Each row is a point on a tangle of strands that fork, close into loops and nearly touch. The rows are in no order.
Two points are linked if the straight distance between their rows is under 58.7. Some points are linked to none.
Q_467: [ 14 -15   9 -16   0   4   4 -15 -31 -39   8  10  15   7   2  10 -11 -15
 -11 -29   8]
Q_11: [-26  -1  12 -14  -9 -48  -4  -8  30  12  -8  -9  20  23 -26 -42 -12  15
  35  46   7]
Q_273: [-48  38 -24  30  15 -18  20 -30  30  12 -12  -9   0  -4  -2 -22   3  21
 -14  29 -37]
Q_725: [ -6  13  -8  24   3  -7   0  22  12  26 -16  12 -20 -24  -8  12   9 -26
  28  -4 -13]
Q_83: [ 40  10   0  -5  15  62  -2  11 -12 -14   8  -2  -4 -26   5  38   9   5
 -22  -4  10]
Q_728: [-27  11 -21  17  26 -20  14  -8 -28 -12 -15  37 -10  -2 -10  12 -11 -28
  15 -50 -21]
Q_339: [ 24   7  -6 -17   6  26  16  -3  -3 -47  -5 -20  17  -8   2  12 -15  17
 -23  11  -2]
Q_266: [ -2 -49  10 -25 -13  -1 -52  20 -24  45  10  -6   2  26  -2 -18  36 -35
  30 -26  39]
Q_610: [ 44 -16  33 -19  -8  28 -22  20 -14   5  35   4 -10   8   4  11   3 -12
 -21   7  33]
Q_192: [-18 -17   5 -14   0 -37   3 -17 -31 -23  -7  29   3  14  -4  -1 -18 -29
  20 -35  -4]
Q_441: [  0   2  -3   7  -3  -6 -16  25   3  27 -16  13 -15 -19 -19   8   9 -28
  41   4   8]
Q_992: [-40  38   3  41  -3  19  23  -4 -11  37  -2 -13 -35  14  10  39  12   3
   0 -44   0]
Q_624: [-41  36 -20  11  26 -26  15 -22  28  -7 -21  -6   0  -7 -19 -26   1  26
   4  26 -33]
Q_563: [ 30  19 -27  10   9  53  22   0  -1 -27  -2 -18  13 -20  15  25   0  37
 -38   4 -11]
Q_894: [  0  29 -30   7  19  15  10 -23   6 -23 -19 -27  16 -10  -2   3  13  57
 -22  29 -20]
Q_460: [ 11 -13  14 -20  -4 -13  -3  -5  10 -29  -8 -25  15  17  -5 -17  -9  23
   7  35   9]
Q_271: [-11  35 -11 -12  21 -16  16 -24   8 -38 -31 -20  10  -5 -21  -7  -6  42
   5   6  -7]
Q_365: [-33  -9  10   1 -18 -48  10   8  10  -3   0  27  -3   4 -18 -28 -33 -44
  36  -7  -5]
Q_808: [ 31  18 -12  20  15  66  14   8  -6  -8   3  -9   0 -23  17  39  20  24
 -30 -19   5]
Q_714: [ 16  12 -15  -6  10  17  10  -8   1 -36 -18 -24  14  -7  -4   4  -3  28
  -7  27  -9]
Q_693: [ 29 -25  18 -20 -13   0  -2   6   7 -25  14 -23   5  13   9  -9  -9  11
 -12  32  13]
Q_452: [-32  42   4  46  -7  22  31 -20  -8  46  -7 -19 -26  12  16  46 -15  19
  -8 -12   0]
Q_387: [ 12 -13  -9 -16 -10  28 -37  43  -6  26 -18 -23 -10  -7 -17  14  50 -26
  33  12  20]
Q_543: [ -9   6  -6  23 -12 -19  -6  17  30  37  -7  12   0 -39 -17 -13 -14 -35
  33  28 -11]
Q_948: [-19 -23  16  -1 -18 -49   1  12  -5   6   1  29   1  16 -11 -16 -20 -38
  41 -14   7]
Q_404: [ 19  20 -20  29   3  44  18 -16  -3   3  -4 -23  13 -10  34  38  18  47
 -33   9 -16]
Q_141: [-43  19 -18  11   5 -25   7 -11  37   8  -9   2   6 -27 -22 -44 -12 -12
  14  41 -29]
Q_227: [ -6  -5  11 -18  -3 -32  -2  -9  20  -7  -7 -21  20  20 -16 -29  -5  26
  26  52   9]
Q_469: [ 46   6  15 -52 -24  25  15  21   9 -13  27  15  -2  29  -3  12 -16  28
 -60   9   2]
Q_549: [ 19 -36  23 -34  15   3 -24 -31 -24   3  28  24   0  13  17  -5 -17 -13
 -31 -56  10]
Q_401: [  8 -31  15 -37  -4  -9   2 -13 -18 -41  22  11   5  20   9 -21 -16   8
 -46 -35   6]
Q_324: [ 21  20 -21  37   3  36   4 -10  -2  22  -8 -22   0  -8  31  40  31  32
 -10  14 -10]
Q_766: [ 20 -41  24 -27  -4  29 -54  27 -17  35  35  -7 -14  23   2 -10  28 -26
  -8  -9  47]
Q_446: [ 45 -21  28 -31 -17  23 -13  27  -3   8  43  21 -13  20   4  10  -6   5
 -45  12  21]
Q_99: [-31  14  -3  -7  -5 -36   0 -11  37  10  -8  -1  17  -8 -33 -44 -19  -5
  28  50 -12]
Q_548: [ -2  -2  18 -31   1 -26  15 -13  -4 -57 -12 -14   7  17  -9 -15  -4  18
  -3 -11  10]
Q_315: [ 22 -35  18 -38   4   1  -8 -15 -26 -13  35  27   1  18  14  -8 -16  -2
 -48 -41   2]
Q_719: [-25  31  -6  44   6   4  25  -4  -5  22  -5   0 -28   2  12  34  10  10
  -1 -39 -18]
Q_959: [  3  18 -33  19   7  10  35  -5 -12 -36 -15  -9   6  -9  10  24   1  38
 -19 -31 -19]
Q_416: [-21   8 -13  36 -10 -15  -2   4  44  40  -3   5   8 -57  -8 -28  -7 -38
  13  24 -18]
Q_945: [ 18  -9   7 -25  14  25  -3 -24 -40 -28  10  18  16  -1   4  19 -17 -18
 -31 -51   6]
Q_37: [-21   2  -1 -11  -6 -42  15  -3  16 -24 -20   1  -1  11 -16 -20 -19  -2
  30  18  -9]
Q_506: [-41   3  14 -14  -6 -53  17  -3  33 -15 -15   0   0  11 -29 -39 -27  -9
  31  12  -5]
Q_646: [-34  38 -18  46  -8  -3  29 -30   7  25  -5 -14  -3  14  22  15  -5  30
 -24  22 -34]
Q_221: [ -5 -38   9  -2 -23 -48  -5  17  26   1   7  -8  12  32   4 -43  -4  21
  33  24  20]
Q_167: [ 37  25 -16 -15   5  59  21  12   4 -26   8  -1   7 -18   6  25 -15  21
 -54   2  -4]
Q_385: [ 30  14 -10  24  11  55 -10   8  -2  21  -7 -22  -9 -21  21  43  42  19
  -3   9   3]
Q_54: [-34   3  -8  18  -4 -31  13  11  24   3  -4  23  -8 -29 -13 -22 -26 -49
  31  -7 -15]
Q_26: [-16  23 -13  39   4 -14  14   2  24  22 -10   9 -17 -25   7   3   3 -15
  15   4 -26]
Q_815: [  5 -59  12 -13  12 -24 -22 -11 -29  -3  22  23   7  18  28 -28  -5  -5
  -5 -44   7]
Q_695: [ 41 -15  20 -40 -19  15  -4  22   9 -11  35   8 -10  27   4  -3 -10  29
 -54  16  11]
Q_636: [ -2 -24  15  -3 -14 -28 -14  11 -19  16  -4  23   0   9  -5  -1  -1 -36
  45 -15  17]
Q_478: [ 24 -40  17  10 -28 -24 -27  39  15  40  10  -2  13  18   9 -15   7 -15
  42  15  43]
Q_294: [  0  -2   1 -14  -3 -14  14  -1 -16 -49 -13   1   6   8  -4   5 -10   1
   5 -15  -1]
Q_318: [  8 -39  16 -17 -24   1 -49  38 -10  44   8 -11   3  20  -8 -15  34 -31
  37  -9  49]
Q_777: [-26  42 -25  31  -7   7  22 -34  -4  12 -10 -20   9  20  16  16  17  59
 -35  29 -25]
Q_675: [  1  -5   3  10 -16 -22  -7  24  15  31  -4  13  -2 -16 -18  -6 -14 -34
  46  22   4]
Q_746: [ 39  12   2 -12  10  79 -17  22  -6   2  13  -7 -13 -22  -4  33  25  -4
 -24   1  17]
Q_393: [ 33  11  -6   8  10  70 -23  19  -2  17  -5 -25 -19 -24   4  34  47   5
  -6   8  14]
Q_764: [ 11 -22   6 -17 -19  11 -40  42 -10  35  -8 -16  -3   4 -22   5  32 -37
  39   8  38]
Q_305: [-26  21 -23  40  13 -11  28   3   1  -7  -9  14 -18  -6   7  16  -6   4
   1 -30 -31]
Q_431: [ 28 -22  16  -5  -8   6  -8  12 -10 -13   5  -5   4   1   6   7  -6  -6
  13  21  19]
Q_283: [-32  21 -23  34  22 -15  31  -5 -24 -11  -8  25 -16  -1   4  24  -2  -1
  -4 -60 -27]
Q_244: [-29  14 -11  11   3 -27  20   4  19 -15 -19  13  -7  -9 -13 -12 -20 -17
  25   8 -27]
Q_729: [-23  36 -11  -8  24 -26  11 -22  17 -16 -28  -9   8  -5 -28 -16  -1  34
  13  34 -18]
Q_286: [ 28  -3  -2  -4   9  45 -26  26  -9  16 -10 -17 -14 -21  -4  23  40 -11
  19  16  21]
Q_924: [ 35  13   6 -33  -8  35  14   4  -4 -38  13   0   7  -1  -2  16 -20  10
 -44   3   6]
Q_22: [  9 -61  16  -8  14 -16 -40  -4 -28  24  28  23   2  17  26 -27   0 -14
   5 -41  22]
Q_429: [ -8  36 -34  13   9  17  15 -29  -4  -6 -15 -24  23  -2  11   3  31  67
 -37  41 -20]
Q_3: [-28  16  -8  49 -11 -13  -2 -10  39  47   3  -1   8 -46  14 -25   5 -28
  -2  26 -24]
Q_942: [  0 -41  15 -17   6 -34 -12 -34 -34 -15   6  23   9  21  17 -11 -12 -19
   7 -45   2]
Q_504: [  0  13 -26  25   9  -1   7  -4  11  -2 -22  -6   4 -12   4  11   8  21
   5  30 -32]
Q_855: [  4 -17  21 -37  -7 -12  11 -10  -5 -53   9  -9   6  20   1 -18  -9  18
 -30 -14  17]
Q_231: [ 30 -10  26 -39 -13  10  -2   6  21 -23  28 -17  -2  20  -2 -16 -13  34
 -43  34  13]
Q_443: [  2 -49  18 -17   2  -5 -46   1 -32  31  22   8   0  21  10 -19  18 -25
  21 -39  35]
Q_296: [ 18 -19  21 -39  21  18 -22 -39 -33  -2  15  16   5   9   7  11 -18 -20
 -25 -64   8]
Q_561: [-33   3 -11   6  10 -36  15  -7 -16 -29 -15  37  -8   1 -14  -5 -23 -37
  18 -33 -20]
Q_809: [ 31 -15  20 -12  -2  27 -18  11 -16  -7   8  -2   1  -5   2  17  10 -19
  11   7  29]
Q_499: [-40  33 -15  46   2 -11  27 -22  23  19  -1 -11  -9   0  17  -4  -1  11
 -17  17 -38]
Q_249: [-11 -11  10 -10 -11 -19 -23  21 -13  27  -9  21  -7  -1 -21   2  11 -48
  47 -12  20]
Q_791: [-32  25 -11  48  -1 -15  13  -7  34  29   4  -1  -9 -30  17 -11  -5 -14
   1  10 -35]

A fork is a point with three links, a tip a point with one. Leave the first point through the second and follow the links. Name the first fork or tip that comes.
Q_561; Q_192 => Q_393
Q_167; Q_924 => Q_499
Q_506; Q_37 => Q_441
Q_141; Q_99 => Q_693
Q_266; Q_443 => Q_452
Q_499; Q_646 => Q_563
Q_693; Q_431 => Q_695

Name the points in between on the shortest way along the links from the first point to the second, in order.
Q_992; Q_764 => Q_719, Q_305, Q_283, Q_728, Q_561, Q_192, Q_942, Q_815, Q_22, Q_443, Q_266, Q_318
Q_271; Q_429 => Q_729, Q_624, Q_273, Q_499, Q_646, Q_777
Q_506; Q_416 => Q_37, Q_244, Q_54, Q_365, Q_948, Q_636, Q_249, Q_441, Q_675, Q_543
Q_469; Q_99 => Q_695, Q_231, Q_693, Q_460, Q_227, Q_11
